Each row is a point on a landscape with many peaks, with its height.
From any point a climber steps to the highest of the 2 points nearest to it. It stops when none of these is higher. Distance is the straight distance between rows; heights are no part of it.
Mupus height 265: [ 78  92 102 120 184 145 116 116 143 166 144 144 111  86 106  87 147 148
 140 115 140 126 134 117 121 119 124  96 140 100 128 157 144 126 143  64
  78 118 179 135 137  79 136 121 153  93 152  88 134 128 146  41 106 133
 117 148 168 122  89]
babid height 192: [142  82 136 114 140 120 106 130 159 136 174 158 160 140  89  75 156 179
 119 131 140 142 142  89 128  89 144 156 105 113 172 132 149 111 107 143
 105 134 100 103 135 105 145 102 114 107 124 123 125 137 155 117 172 112
 118  92  97 111 122]
sudok height 496: [151 149 138  95 110 119 115 181 129 153 134 138 118 155 139 115 147 164
  87 127  81 121 134 140 148  89 131 151 117 107 116 134  96 125  93 152
 125 132  94 139  95 154 112 184  98 144 100 123 121 134 165 133 134 109
 170 132 116  67 114]
poka height 342: [119 120  92 102  85 179 134 163  96 145 131  76 146 112  76 175 103 158
 119 110 126 126 134 165 136 110 147 149 124 110 120 114 131 135  78 109
 130 123 115 138 143 160 132  84 115 109  87 113 106  85 127 148 148 161
 100 107 113 104 100]
tuvit height 171: [ 94  79 123 121 145 137 123 152 125 157 208 135 172 119  66  73 160 189
 104 123 124 145 128 104 130  62 141 126 113  99 154 131 139 103 119 126
  93 134 103  94 167 118 130  88 115  97 115  83 129 141 152  99 133 119
 123  77 108  99  78]
nugiv height 289: [ 82  90 126 171 155 176 128 123 115 106 180 152 144 105  98 102  86 138
 153 114 145 129 130  74 128  91 152 125  86 121 140 130 159 101 158 137
 113 113 107 106 180 141 170  34 142  89 158 125 142 142  78 165 107 120
 114  92  91 139 128]
bosip height 425: [168 148 140 127 132 155 126 148 137 155 114 170  71 140 190 156 148 125
 104 156  85 104 127 124 133 122 153 118  88 120 116 146 131  99 122 156
 126 155  89 126 105 161 179 179 116 127 113 166 169 129 147 132 110 126
 178 155 128 119 144]
zive height 255: [156 114 110  92 138 180 113 141 134 119 134 154  69 171 133 135 137 137
 135 158  90 120 125 136 115 135 131 121 123 115 177 165 115 136  62 100
  70 131 114 154 104 134 151 133  82 126 121 147 112  96 138 108 140 129
 143 149 162 123 109]
zur height 646: [109 150 100 127 143 143 148 165 107 161  81 114 117  91 123 150 137 141
 115 119 133  84 153 145 145 135 110 106 115 127  69 121 117 133 139  99
 167 118 175 152 110 149 134 183 153 120 125 116 144 113 159 108  84 163
 109 164 128  96 123]
zeret height 557: [171 120  83 132 124 157 137 140 112 121 132 123 138  68 103 134 131 129
 134 125 138 123 148 150 120 146 146 120 136 136  86 123  83 154 146  96
 122 158 137 119 156 115 114 152 118 150  95 142 127  97 182 122 106 161
  81 143 118 125 101]
Guka height 399: [133 167 109 196 131 193 125 189  97 143  96 145 112 128 142 186 107 167
 100 107  61 107 151 127 165 104 128 185  76 128 105 124 152 120  85 175
 173 140  96 159 100 192 164 156  98 143 114 124 138 135 158 180 128 163
 152 141 166  52 125]
gufu height 476: [156 112  94 148 140 166 140 115 117 124 109 144 153  51  89 133 134 110
 151 128 174 103 142 114 137 160 154 110 120 148  77 110 101 139 158 107
 132 167 141 102 160 108 156 113 133  93 130 134 124  98 160  94  84 145
  70 127 105 146 133]
lupas height 509: [125 135  64 167 143 181 126 117 100 140 109 152 126  57 116 164 170 101
 156 157 147 104 119 134 136 157 147  93 131 159  82 126  79 138 153  89
 118 200 149 106 178 127 166 116 118  86 119 104 112  80 168  57  52 162
  87 127 180 146 142]
dusi height 309: [176 154 141  90 125  96 133 141 158 114 101 148  87 193 182 105 152 104
 137 157 102 109 111 124 134 166 101 137 160 122 138 146 107 157 116 115
 115 128 136 156  62 114  86 226  99 194 155 138 132 151 158 117 143 118
 164 182 160 133 156]
lom height 297: [ 95  79 111 108 177 138 125 105 163 157 172 138 162  81  84  64 129 162
 150 104 169 132 157  97 108 142 123 117 141  89 153 126 156 118 150  74
  84 120 194 130 132  51 142 107 161  83 160 106 143 123 138  31 128 122
  95 139 101 110  94]
Gapuf height 204: [120 130 165 128 141  87 157 114 127  71 137 117 121 150 133  97  76 128
 146 106 132 121 144 112 121 105 116 129 112 123 122 121 124 140 164 137
 149  70 139 148 127 120  98 107 145 168 150 158 137 157  92 201 136  95
 114 129  64 140 150]
fafaf height 203: [101 109 113 113 107 103 157 113 117  57 165 103 157  62  72  90  93 103
 153  97 187 124 141 106 105 125 128  88 170 159 102  98  86 147 198  87
 105 110 164  94 164  79  89 108 150 108 141  86 110 124 113  95 102 107
  77  97  67 155 119]
bager height 424: [187 180 173 162 101  74 123 144 140 126 102 102 145 236 206 146 106 113
 114 140  83 154 112 134 137 146 105 187 109 104 154 117 147 136  97 204
 183 124 106 142  70 149 115 159 108 174 125 160 110 154  68 205 183 113
 205  96 107 126 159]
Kugun height 253: [ 72  96 152 166 155 130 132 130 107  66 198 148 113 135  93  74  93 133
 137 104 130 144 115  95 126  71 128 125 111 135 142 141 129 111 165 125
  99 103 104 122 203 115 108  58 116 133 150 114 126 157  73 189 131  98
 131 107 112 133 114]
Vopu height 344: [105 115 153 128 103  89  87  77 143 121 123 130 140 160 140 124 134  88
 134 149 144 152  81 130 123 150 125 120 162 156 186 133 136 103 120 154
 118 140 104  87 143 120 129  75 131 112 127 112 100 138  97 119 143  93
 134  93 172 186 155]
Suru height 147: [112  76 116 107  98 116 123 148 140 167 194  81 198 100  51 102 141 213
  97  96 143 164 150 141 139  71 155 159 127  93 146 122 172  99 112 145
 111 115 116  97 190 124 120  90 114 143  84 107 122 142 165 131 181 130
  96  77 121  94  64]
Bof height 494: [160 160 172 155 124 123 103 158 133 115 116 143 110 209 178 139 107 123
 111 133  75 135 134 101 150 103 125 198 100  97 168 134 159 123  79 185
 146 120  98 145  66 154 135 160  87 159 139 147 119 155 109 199 171 108
 202 108 119  91 154]
satat height 234: [102 115 116  89 142 106 115 115 140 135 154 145 113 127 103  86 145 142
 133 144 145 121 115 126 133 133 116 103 166 127 158 157 112 128 118  82
  78 132 151 124 130  97 134 135 121  98 143  85 114 117 150  44 124 107
 126 129 155 127 108]
rup height 363: [150 182 168 147 110  53 135 122 119 127 105 110 136 197 214 130 117 109
 111 150  94 137  98 148 138 136  95 136 108 133 109 121 107 120 133 188
 193 131  99 142 105 154 105 158 143 175 141 171 119 182  89 198 143 120
 179 128 100 161 149]
nila height 429: [ 75  89 120 147 160 152 134  91 136 141 110 109 166  79  86 130  81 146
 170 100 181 134 138  97 129 136 127 147 118 123 128 107 191 130 154 118
 143  90 165 131 116  97 146  48 180 102 172  97 153 105  81 124 116 134
  64 128 139 137 135]
Meku height 217: [114  99  77 141 128 132  89 104 122 126 146 122 137  95  78 113 145 125
 156 134 137 152 106 137 134 147 120 119 155 159 130 158 114 149 123 105
  96 161 123 116 175 108  84 117 104 149 112  75 107 119 138 126 129 145
  95 130 213 141 107]
Sefi height 199: [105 105  94 114 124  75 121  98 132 126 160 118 135  83  87  95 141 119
 147 123 164 150 137 136 124 133 108  82 186 135 138 144 102 153 150  63
  84 143 165 114 155  73  78 155 129 130 120  67 114 118 144  65 121 129
  94 120 163 150  83]
gan height 125: [ 82 177 142 139  89  67 130 118 116 159  90  79 142 110 154 166 136  96
 115 115 145 155  86 176 135 161  97 110 150 176  92 108 110 137 166 144
 177 143 152 130 124 157  90 158 172 132 121 110 122 138 106 124 112 143
 123 139 188 172 142]
nonov height 315: [125 164 178 126 125  78 142 133 106 130 125 133 100 143 199 144 119 104
  92 131  97 132 112 142 140 113 132 104  95 123  97 131 107  96 154 166
 151 109  97 133 137 172 128 153 139 147 126 169 141 177 102 175 101 130
 191 131 105 152 136]
Niza height 172: [112  85 134 136 161 110 145  90 142  80 151 131 178  65  99  70 100 105
 184  92 191 124 154  87 108 159 133 113 160 133 116  93 131 140 189  96
 103 110 177 123 151  64 120  85 177  99 169 133 139 140 103  99 110 105
  60 133  81 153 127]
fol height 380: [103 126 156 137 171 121 135  98 151 188  48 128 102 111 182 161 129 139
 111 125 142  90 130 124 122 161 128 104 104 128 102 147 194 109 141 122
 171 101 177 140  69 126 181 137 198  97 156 145 179 128 120  91 113 140
 137 170 163 142 134]
pibuv height 495: [ 88  91 149 142 171 133 111  71 137 172 119 123 141 106 128 129 112 129
 141 117 166 139 115 116 140 132 140 120 113 122 159 131 197 101 135 127
 132 105 152 105 128 114 157  60 175  83 139 115 169 122 106  90 127 129
 102 134 155 157 130]
tarat height 200: [127 116 136  94 161 126 125 114 158 132 124 122 150 126 110  89 114 159
 138 118 151 111 157  93 120 144 118 153 132 102 135 115 163 143 140 133
 144  83 169 146  82 104 144 132 150 116 158 135 147 124 146 122 145 105
  99 128  78 104 128]
luru height 677: [204 126  78 169 113 164 108 138 123 116 135 169 133  84 123 137 177 121
 126 165 124 129 138 142 115 150 163 129 117 144  88 129  93 141 113 133
 112 198  74  93 183 136 130 160  93 147  90 157 121 107 184 134 125 158
 100 123 140 131 126]
kemud height 322: [125 149 106  99 123 180 118 146  96 109 140 132  29 156 145 157 151  90
 124 150  62 118 112 167 121 127 112 114 146 130 129 157  52 140  75  73
  69 134 121 201 129 145  95 172  70 147 111 135 110 120 124 107 101 140
 206 172 202 118 102]
moto height 148: [151 122 139 131 105  99 165 133 131 120 148  46 176 118 120 132  68 172
 114  83 152 155 160 145 127 112 133 143 111  93 106 113 166 143 135 170
 159  70 143 146 135 133 114 104 149 170 113 177 143 135 113 213 168 132
  77 116  52 138 101]
miv height 590: [144 112 121 152 173 179 111 122 162 148  93 139 123 143 111 145 111 181
 155 129 116 116 155  90 153 136 126 181 114 106 146 152 213 165  97 126
 143 108 141 151  67 130 167 139 121 153 158 129 159 113 149 145 164 147
 109 155 160  94 126]
Sase height 110: [ 79 123 119  81 133 151 149 168 104 100 169 134 105 177  80  67 130 189
 124 117 108  89 157 116 136  63  85 157 148 104 149 137 113 147 117  81
 102  70 165 169  98 127 100 138  98 109 149  74 111 125 125 118 124  96
 153 123  98  55 109]
Musu height 704: [ 95 113 152 106 100 130 146 117 109 136 146 111 164  82 106 148 109 104
 106 114 158 128 121 136 124 119 161  93 123 150 109  91 119  99 150 140
 124 141 103  56 177 118 164  49 149  64 115 107  99 108 117 111  92 128
  92  82  69 159 127]
Bama height 173: [144 145 162 107 110  48 162 109 133  69 139  88 146 159 159  88 109  99
 127 128 151 123 120 130 110 133  99 100 151 129 122 102  94 144 169 142
 143 101 148 112 134 100  74 139 148 162 127 147 124 162 108 151 138 102
 114 109  45 167 142]
Nin height 95: [151 174 147 111  80  46 164 108 120 134 110  89 168  92 172 159 164  61
  88 141 176 142 120 180 116 144 134  72 140 184  64  73  81 122 206 151
 176 174 127  84 172 133 129 170 172 113 101 138 107 124 121 101  81 149
 124 107 104 198 158]
foras height 146: [140 151 168 105 115  24 156  90 139 104 125 108 166 125 149  89 134  85
 123 134 178 125 129 137 122 161 111  76 151 146 103  97 100 129 205 131
 160 140 160 106 133  88  95 157 176 126 137 129 112 157 121  88 116 113
 114 113  83 167 137]
bos height 372: [143  79 127 190 204 174 108  86 160 145 117 177 164  81 125 124 125 115
 172 137 162 129 138  73 119 171 154 130  90 115 132 118 175 116 150 147
 140 143 133  98 133  95 199  65 182  88 169 162 171 134 142 108 124 145
  92 119 107 130 145]
latal height 412: [133 138 138 117 161  87 135 105 161 161  97 151  96  93 176 112 156 104
 132 144 137 130 136 132 126 171 123  81 158 139 101 149 113 132 190  89
 126 137 171 161 105  92 129 237 161 146 146 147 167 170 157  59  96 135
 148 200 169 157 137]
dogek height 556: [173 133  94 177  98 139  82 131 126  99 154 163 132 129 119 134 156 120
 113 155  99 157 127 148 106 130 147 142 122 147 132 140  99 133  99 161
 115 184  42  90 196 138  93 147  62 154 102 136  97 149 133 184 153 138
 137 106 140 128 135]
zum height 726: [165 138 140  96 106 129 119 174 130  69 158 189 124 233 150  68 151 153
 126 145  85  98 147  82 138  93 108 197 144 114 201 123 110 157  79 132
  94 119  91 144  94 120 112 168  60 154 138 137  95 131 150 139 177  71
 153 101  68  69 177]
mufi height 346: [128 167  87 206 134 204 111 160  94 135  75 165 110 127 137 195 123 121
 133 142  88 107 121 135 151 142 131 145  96 154 127 141 142 119  78 144
 175 176  91 143 109 176 166 112 102 112 114 116 126 111 124 159 115 178
 132 134 174  97 147]
Dure height 205: [105 126 101 156  72 155 143 142  95 126 109  46 195  75  65 191  86 132
 140  77 150 148 127 150 145 127 126 149 128 171  98  93 156 133 128 162
 188 115 127 109 160 155 110  67 133 135 116 117 113 108 102 197 140 166
  68 102 121 125 117]
sotom height 220: [129  93 126 116 151 159 101 144 128 118 174 158 104 170 113  97 136 152
 135 128 107 138 123  98 122  85 131 151 121 107 190 166 141 127  86 111
  63 115 103 130 134 117 149  96  92 132 137 117 118 122 129 138 167 110
 154 131 132 112 124]
kef height 252: [125 139  84 153 114 132 106 129 113 132 130 125 111 101 105 159 159 108
 124 141 115 151 103 171 133 143 130 109 135 161 116 143  92 140 117 117
 125 179  98 127 186 146  89 140  96 143  99 108 106 127 129 131 105 159
 124 136 214 148 119]
des height 564: [105  92 118  93  87 118 118 111 108 135 184 100 163  77  73 123 140 124
 105 113 154 163 113 153 117  98 159  89 141 143 133 117 119  95 135 116
  84 151 107  60 201 114 108  71 134 103  97  98 106 116 126 112 128 140
 101  89 128 149  75]
sedi height 188: [149 153 155 111 100  61 124  77 159 128  85 102 115 196 195 133 139  56
 148 156 140 145  62 154 119 205 101 125 175 145 153 138 111 137 119 138
 129 142 138 153  79 139  95 144 134 158 145 154 117 129  83 117 140 109
 159 154 189 188 172]
Voga height 375: [ 88  77 105 134 160 142 160 106 151 153 154  82 209  54  58  91  75 176
 155  78 190 145 161 110 118 124 138 141 132 108 128  88 209 120 157 113
 138  75 183 144 136  68 125  85 174 122 154 123 161 121 108 137 131 146
  51 138  92 119 106]
Nove height 389: [143 161 154 113 113 169 115 158 120 161  88 128  70 169 201 211 127 118
  80 128  56 130 117 174 133 119 135 147  91 120 128 145 130 106  69 162
 131 132 101 178  79 183 153 165 103 137  99 155 127 121 105 151 127 129
 243 162 177 102 127]
Rafo height 379: [168 157 173 132 119 140 118 159 137 171 106 142  88 161 209 195 119 138
  76 134  78 144 125 139 137 108 144 143  78 106 130 148 168  87 103 196
 155 147  90 133  78 179 181 151 121 130 115 174 162 142 126 171 129 127
 218 116 119 110 135]
kek height 459: [108 172 134 100 114 153 144 154 101 145  64 107  55 154 186 200 127 119
  84 129  92 106 128 168 125 136 114 123 112 133  87 137 107 126 109 123
 144 116 142 187  76 185 144 182 134 135 111 150 139 115  99 141 100 146
 188 186 156 121 134]
sir height 266: [204 137 156 111 123  73 116 118 178 133 102 113 128 224 187 100 152 117
 150 166 119 146 102 120 120 171 111 163 140 102 171 139 139 150 108 153
 129 114 128 137  66 113 108 191 123 189 151 162 135 141 136 141 196 116
 158 157 124 148 150]
Kov height 303: [141 151 102 192 125 190 106 158  91  92 120 162 103 132 119 160 106 105
 132 136  90 114 126 123 141 125 139 160 104 134 132 134 104 121  92 139
 135 155  81 121 144 165 145 105  93 127 119 122 116 114 110 193 117 139
 136 112 138  96 142]
mipe height 507: [151 107  92 171 155 194 101 132 159 152 133 142 173 123  82 132 117 198
 158 131 128 133 165  87 158 102 146 203  96 105 175 135 211 136  93 161
 157 132 112 132 106 134 176 106 113 128 132 105 144 106 145 152 171 144
  98  94 133  69 143]
Dak height 359: [147 140 135 136 169 109 129 116 146 132  84 156  84 141 161 106 139 110
 159 140 124  96 129 111 135 167 104 108 143 131 117 151 130 146 148  94
 122 106 160 166  84 116 106 194 141 157 178 146 163 150 150 114 112 121
 131 196 168 128 145]
Dabaf height 285: [ 73 103 120 120 106 116 102  94 110 105 152 124 140 134  90 109 130 101
 173 124 139 149  93 123 117 126 132 101 184 167 182 117  99 125 117 100
  84 132 118  91 165 113 107  51 115  85 139  66  87 108  93  85 137  99
 100  92 168 168 138]
godal height 413: [149 107 111 168 200 173 139 110 139 133 112 179 137  54 128 117 125 118
 154 120 161 106 148  82 113 166 163 101  85 119  84 117 134 109 185 132
 124 134 147 104 147 105 172 106 167  89 154 179 171 129 151 108  91 136
  90 147  78 125 129]
datev height 431: [ 87 125 140 127 155 124 130  88 135 164  78 132 100 106 153 155 114 107
 124 122 153 120 123 131 126 150 139  97 125 133 121 126 155 109 150 106
 137 113 170 127 101 143 169  86 185  78 141 123 157 114 109  79  97 124
 121 152 157 165 150]
Kam height 483: [119 159 127 135 137  93 116  93 157 190  65 142 118 111 159 143 179 118
 131 153 134 115 104 141 134 186 108  97 148 152 108 142 129 122 155 126
 153 173 148 140  98 117 143 185 151 124 137 124 149 126 160  54 103 158
 129 170 208 158 162]
pem height 229: [153 126 157 116 137  95 109  86 162 116 101 133 104 204 159 118 127  98
 160 164 126 156  97 120 123 158 116 163 148 118 186 154 152 145  93 117
 101 110 128 148  95 115 122 135 111 167 153 144 121 132  99 147 178 105
 147 148 183 166 156]
Pelev height 295: [132 125  89 100 123 185 117 144 112 164 118 109  88 123 121 176 126 143
 119 136 112 130 126 155 124 137 137 136 121 120 126 143 126 125  67 106
 115 145 128 136 113 149 149 113 117 110  88 130 116  80 145 118 132 164
 132 146 162 124 102]
Nuru height 391: [108 111 103 111 101 200 157 170 100 127 146  92 131 126  94 154  79 168
 116  87 122 114 158 135 142  88 166 172 102  88 129 100 164 122  64 129
 133 102 119 134 117 175 172  75 126  92  97 120 130  87 115 155 139 131
 105  87  54  78 110]
zomi height 484: [140 133  90 137 167 174 114 113 151 181  96 186 117 121 133 130 173 143
 145 180 111  75 120 107 152 164 141 117 126 139 137 132 127 113  97 124
 129 167 142 112 105 118 186 136 119  84 150 121 126  99 185  44 101 158
 113 120 182 121 162]
bofu height 106: [131 147 164 120 134  72 170 131 153 182  96  60 155 127 153 136 100 174
  90 107 136 162 140 156 127 126 110 123 115  93  92 135 193 133 145 164
 166  75 173 150 108 129 112 167 175 171 106 183 169 154 136 163 153 131
 125 158 112 150  87]
rede height 580: [ 98  92 165 120 133 129 129  80 143 152 118 123 173 104 120 135 112 110
 128 114 162 138 109 108 114 146 150 103 130 137 146 105 153 107 141 146
 131 128 129  70 144  99 177  34 164  62 132 118 131 113 113  84 129 117
  85  97 103 178 152]
zuko height 386: [147 167  94 104 118 176 130 168  94 128 100 128  74 119 162 178 131 104
 102 132  77 125 133 182 118 137 126 110 139 127  86 130  73 148 102 103
 130 143 120 181 125 168 117 203  93 156  94 150 134 109 147 139  99 165
 178 182 171 103 105]
Vipa height 235: [127 133 148 144 154 144 138 158 112  85 153 146  92 158 125 111  79 150
 133 106 104 108 149 110 131  83 123 158  94 100 129 134 152 123 126 135
 119  69 115 160 127 139 119 115 123 153 138 136 134 149 106 209 135  99
 149 127  95  92 125]
zogo height 176: [108 126 131 128  90 141 152 132 104 111 143  52 172 109  80 161  59 146
 146  80 143 132 151 144 126 126 134 149 131 132 110  92 144 155 122 143
 166  80 148 143 135 148 111  78 131 148 125 123 112 112  77 219 144 135
  78 119  85 116 123]
gev height 156: [103 118 143  79 119 110 154 171 101  78 198 137  65 154 111  82 135 127
 120 115 104 143 133 121 113  50  81 112 159 107 131 167  85 153 146  66
  65 102 148 167 131 114  59 183  98 176 118 116 116 167 154 131 132 103
 179 140  95  96  88]
vovi height 241: [ 99 103 114 128  94 118 128 100 113  61 156 126 154  86  84 108 115  77
 169 117 175 135 111 132 112 128 132  87 194 182 134 107  85 140 152  74
  71 139 135  80 180  96 103  82 123  91 134  69  85  94 112  77  99  96
  85  99 126 172 137]
pege height 709: [154 109 117 137 174 160 100  89 165 149  70 159 109 167 140 132 135 146
 175 150 129 109 131  97 145 160 117 155 140 127 180 153 177 150  86 102
 130 114 155 146  55 108 161 140 123 132 187 120 139  99 133 109 155 131
 114 161 207 112 155]
Vokep height 121: [124 158 164  94  76  45 171  95 126  93 107  83 151 103 151 143 141  60
 124 126 184 131 121 154 110 167 120  68 182 174  87  80  53 148 205 123
 158 146 166  87 141 115 113 155 177 110 128 104 100 126 112  84  75 110
 110 102  87 183 146]
beke height 335: [ 73  59  98 140 192 169 128 117 158 143 185 123 192  78  53  61  99 178
 172 100 177 142 163  83 117 115 142 142 121  87 154 109 197 128 159  85
  90  83 172 143 160  69 140  68 166 114 171 112 159 119 107 100 144 118
  86 129  92  99  97]
bem height 73: [173 155 155 102  67  65 155 104 144 135 122  84 155 141 183 148 165  80
  87 144 151 163 109 167 104 159 144  82 120 159  94  95  93 117 167 178
 170 162 107  92 161 140 112 144 156 148  89 171 129 143 113 133 129 143
 144 122  96 199 134]
Zub height 248: [ 84 146 102 138  81 148 116 152  78 159  99  76 168  77  78 210 134 109
 111  98 124 132 105 195 144 126 121 134 123 179  86  99 112 134 127 143
 186 155 116  99 167 178 101  99 116 113  95  98  94 106 117 158 116 171
 105  98 178 130 113]
Mabus height 480: [163 131 107 150 176 185 115 159 144 158  96 185  92 122 153 143 147 159
 132 150  85  85 150 117 151 136 142 143  98 108 106 141 136 127 109 137
 125 146 111 134  97 140 165 200 106 125 137 145 172 122 194 103 107 155
 135 161 143  84 130]
rogem height 267: [136 128 124 187 149 170 110 162 112 101 159 182  94 138 125 109 117 122
 134 131  78 108 142 101 138  91 138 153  87 108 127 140 117 101 125 149
 110 129  85 148 150 148 124 133  86 137 133 142 139 147 128 179 112 112
 156 132 118  82 131]
sedep height 643: [103 133  84 110 115 156 156 123 106 120 136 146 119  74 111 149 158  83
 141 159 162 105 116 140 130 140 151  77 172 159  96 103  58 137 158  65
  88 164 155  93 170 104 158  88 120  45 114  95  74  57 153  16  42 121
 100 107 133 168 134]
fos height 547: [159 143  98 132 161 162 135 150 131 152  94 165 146  92 125 117 152 157
 139 127 126  69 169 104 152 155 124 139 114 123  82 122 117 154 144 133
 158 143 152 132  93 128 141 187 133 118 133 138 154 116 187 105  96 144
  91 152 110  80 133]
bevo height 100: [123 150 153 101 108  78 135 123 139 179  99  91 151 122 144 143 139 139
  97 125 143 144 112 161 127 153 107 114 132 128 106 127 154 114 146 165
 169 135 151 125 107 139 116 151 167 139 108 132 148 130 140 112 146 140
 122 143 138 145 117]
vete height 294: [109 174  95 158 105 159 110 141  95 150  78 125 120 113 114 201 152 102
 129 142 109 119  97 172 139 146 111 132 125 176  97 119 100 127  97 138
 164 184  99 119 143 172 127 121 106 128 111  95  95 101 122 130 106 174
 114 124 201 132 143]
bove height 50: [167 163 142  71  65  68 144 140 132 115 139  64 127 159 170 144 150  93
  82 132 140 171 110 181 103 150 117  95 151 119  99 129  77 131 141 145
 123 128 126 132 125 148  67 162 134 171  82 153 119 148 119 141 133 119
 180 146 104 156 105]
zok height 186: [ 85 116 163  83  96  98 147 158  89  68 196 110  76 151 115 106 129 100
  91 104 109 168 117 141  86  67 106  95 148 118 133 161  89 127 136  79
  80  98 118 151 171 134  56 110 110 154  99 128  98 161 118 142 138 106
 189 130 103 149  82]
Tolup height 571: [140 119 111 152 173 145  98  73 173 182  81 170 111 122 152 147 166 121
 148 176 118 116 110 125 139 177 120 117 139 148 149 160 173 120 106 117
 120 163 130 143  95 104 169 150 129 128 151 140 163 112 167  66 125 157
 122 171 231 152 166]
Zam height 155: [133 183 145 112  79  49 127  91 142 133  94 103 122 150 194 156 173  58
 125 147 140 157  73 164 120 186 106 105 179 171 106 127  93 121 158 138
 161 166 142 140 115 150 101 186 141 159 119 141 129 147  98  99 115 126
 160 162 190 192 171]
tige height 470: [175 128 135 117  91 114 111 113 132  83 179 176 117 174 138 109 183  99
 117 175 105 148  98 141  97 119 163 123 143 152 170 133  86 108  95 131
  88 174  44  84 182 122 105 125  69 135 103 144  85 153 118 137 155 107
 154 101 132 148 139]
seke height 326: [124 110 140 181 160 161 113  89 141 100 133 178 150 117 122 124  98 124
 169 152 150 117 127  62 123 126 153 137 101 139 158 118 157 112 143 156
 148 134 106  80 140 112 181  38 134  76 169 130 133 136  91 150 117 116
 113  81  90 139 180]
bok height 222: [ 68  93 137 124 124 114 130 154  90  73 209 136 106 153  70  71 114 133
 136 105 124 143 111 102 100  51 116 126 139 130 165 150 111 134 150  86
  63  97 116 139 182 113  80  76 117 128 129  89 110 144 105 151 131 100
 145 120 107 129  91]
faz height 280: [136 131 168 137 144  98 132 149 115  94 155 157  83 148 156  99 140 121
 103 132 103 126 117 121 119  90 134 106  95 118 114 141  93  96 156 141
 119 127  87 123 154 141 119 144 121 145 133 160 144 174 131 151 123 104
 165 128  94 139 135]
Tizod height 133: [104 111 113  60 120 114 160 167 110  92 180 122 100 140  74  74 129 155
 123 112 121 117 170 109 114  76  89 122 172 100 137 153 103 163 137  54
  79  86 176 168 114  96  80 174 113 140 132  85 122 129 162  94 129 112
 133 126  78  87  86]
vusab height 544: [ 84 168 129 109 129 131 142 159 103 157  71 118  93 131 162 166 123 162
  87 112 108  89 152 148 153 102 103 118 106 125  89 135 124 124 136 126
 158 100 148 160  88 168 147 175 150 121 132 106 140 139 122 134  99 136
 151 153 133  91 113]
kup height 126: [157 148 139 151 113  68 165 147 125 140 126  59 175  97 123 135 103 164
 110  91 138 157 162 166 126 118 123 124 125 113  75 116 161 148 168 178
 175  73 158 154 152 134  73 153 151 208  96 176 147 158 154 201 148 142
 103 135 101 138  83]
fof height 576: [143 155 136  86  96 112 119 165 117 109 134 156 115 191 135  95 150 132
 104 151  96  92 113 127 148 111  98 152 131 119 155 130  83 122  84 129
 121 141 114 127  96 138 105 172  75 132 126 105  97 138 138 112 141  89
 167 104 113  80 141]
vivi height 460: [106 177 130 134 101 135 116 188 102 165 102 110 123 138 133 174 118 156
  79 110  74 119 128 164 153 100 113 146 106 113 109 121 120 116 100 174
 183 121 106 145 110 191 123 142 113 138  97 123 131 137 135 163 124 141
 166 128 144  75 106]
Gisi height 397: [162 118 154 138  97  98 112  93 149 105 138 145 146 160 142 131 134  89
 123 151 149 159 115 126 107 138 157 120 134 155 174 117 123 114 102 173
 137 163  66  69 156 127 124  82 122 124 126 149  97 145 102 158 170 112
 125  77 123 170 159]
kune height 584: [152 127 172 135 127 140 108 175 121  78 166 170  93 217 165 104 119 129
 113 134  58 131 140  97 132  68 117 212 107  93 186 146 122 134  67 160
  94 112  65 162 107 131 113 145  60 162 135 155 100 148 117 193 181  88
 202 117  94  75 140]
godo height 445: [143 100 107 151 113 200 119 152 120 128 156 119 145 137  95 160  85 185
 129 113 119 141 173 110 155  82 166 195 100  87 176 128 196 124  72 157
 145 127 101 141 111 164 197  71 119 118 105 131 135  87 133 181 169 147
 116  67  90  75 143]
Kave height 230: [190 117 153  80 127 104 140 104 168 115 111 124 132 186 156  99 143 128
 135 144 154 113 127 110 112 172 128 137 140 104 163 136 130 138 119 112
 127 115 156 129  71 112 133 151 139 125 134 166 139 116 137 110 168  97
 115 141  69 141 150]
bivak height 175: [136 107 150 158 183 112 135  82 163 104 142 153 182 107  91  57 105 151
 183 121 180 112 142  65 123 148 133 139 125 123 152 100 161 140 162 137
 145  84 151 116 118  77 128  93 169 127 168 132 149 157 111 125 149 113
  84 120  94 118 152]

Where does a climber stop that starts at each point below?
sedi -> Tolup
zive -> pege
bofu -> vete
faz -> zum
bivak -> Tolup
fafaf -> luru
Kugun -> luru
